Each row is a point on a landscape with many peaks, with its height.
A climber steps from a point to the highest of its 4 nearest points, and stops where none of them is higher. Distance is the straight distance between rows; heights are no part of it.
<599>: 8 -1 1 11 -8 -20 -3 13  height 108
<66>: 12 0 38 -10 -26 2 6 -11  height 634
<302>: 9 -5 14 3 -18 -16 -1 4  height 354
<554>: -14 -2 -33 3 20 26 1 -13  height 320
<448>: 14 -4 39 -5 -26 -24 0 6  height 290
<180>: 8 -4 -17 19 5 -8 -8 19  height 162
<408>: 5 -3 7 6 -11 -12 -5 0  height 717
<425>: -19 1 -22 -15 16 26 4 -23  height 545
<145>: 14 -1 27 16 2 -53 -4 24  height 736
<47>: -24 1 -29 -12 20 31 4 -22  height 447
<110>: 19 6 20 20 17 -63 -4 26  height 476
<327>: 10 -6 12 12 -8 -35 -5 20  height 278
<306>: 6 5 -36 22 16 21 -2 14  height 740
<87>: 14 -3 51 -7 -32 -17 5 7  height 343
<90>: 10 -1 21 -2 -24 -13 -4 -2  height 675
<443>: -7 -2 -8 -2 0 9 0 -15  height 451
<99>: -12 4 9 -25 3 26 9 -24  height 236
<123>: 13 -4 -6 21 5 -25 -8 30  height 1
<291>: -1 3 -15 8 -2 8 -2 -7  height 731
<245>: 0 -1 -23 10 5 11 -2 0  height 364
<620>: -25 3 -17 -26 16 28 6 -23  height 569
<650>: -19 6 -44 1 30 34 2 -7  height 104
<19>: 13 -4 41 -7 -30 -16 0 1  height 377
<32>: 10 -3 22 1 -19 -28 -4 13  height 282
<578>: -17 3 -8 -20 10 25 3 -25  height 739
<210>: 13 -4 2 23 11 -35 -3 30  height 97
<457>: -34 -4 -13 -35 19 36 7 -20  height 384
<618>: 3 1 -10 12 -4 -2 -3 1  height 268
<381>: -26 1 -27 -22 25 33 7 -21  height 470
<65>: 6 -3 -8 14 -3 -12 -2 11  height 38
<4>: -38 -2 -28 -35 24 35 8 -18  height 396
<176>: 12 -3 43 -10 -32 -10 6 -1  height 457
<258>: 12 -7 0 19 1 -27 -6 24  height 20
<593>: 3 5 18 -13 -16 7 3 -13  height 227
<538>: 4 -2 11 1 -15 -10 -3 -2  height 385
<335>: 12 -2 -16 22 8 -17 -4 29  height 84
<468>: 9 -2 29 -5 -21 -5 -2 -5  height 462
<101>: -9 -1 -21 3 8 17 1 -12  height 646
<173>: -19 1 3 -29 11 26 10 -26  height 450
<71>: -4 8 -48 17 24 32 -1 9  height 286
<645>: -9 4 -17 -7 6 21 2 -19  height 726
<438>: 14 -5 17 11 -2 -45 -4 20  height 512
<549>: 11 -6 33 4 -14 -44 -5 15  height 459
<354>: 15 2 8 18 14 -46 -6 30  height 291
<455>: 3 3 10 -10 -11 10 1 -15  height 294
<143>: 12 2 47 -11 -27 0 9 -9  height 536
<33>: 13 -6 16 6 -10 -31 -4 13  height 259
<400>: -6 4 22 -23 -8 22 9 -19  height 134
<102>: 7 9 -42 22 18 21 -4 25  height 424
<225>: 3 1 -29 19 12 12 -5 8  height 392
<434>: 4 1 -26 24 10 4 -7 18  height 271
<341>: -30 2 -6 -35 17 32 6 -23  height 449
<2>: 4 5 32 -17 -16 14 12 -17  height 372
<459>: -4 7 -39 19 19 27 -2 4  height 342
<67>: 1 1 -2 0 -9 2 -1 -4  height 293
<181>: -8 3 -1 -7 -3 16 1 -18  height 460

Where does a climber stop that starts at each point below?
<87> -> <66>
<554> -> <291>
<400> -> <66>
<335> -> <306>
<33> -> <145>
<4> -> <578>
<650> -> <578>
<32> -> <145>
<210> -> <145>
<258> -> <145>
<448> -> <66>

Call two points neighbours if one is among the 4 nearest of the other. Go from one point of each pair to the other, from neighbour to neighbour, staying as high as possible. Name the lowest point that can't be avoided.
<291> / <145> -> <32>
<645> / <306> -> <245>
<291> / <578> -> <101>
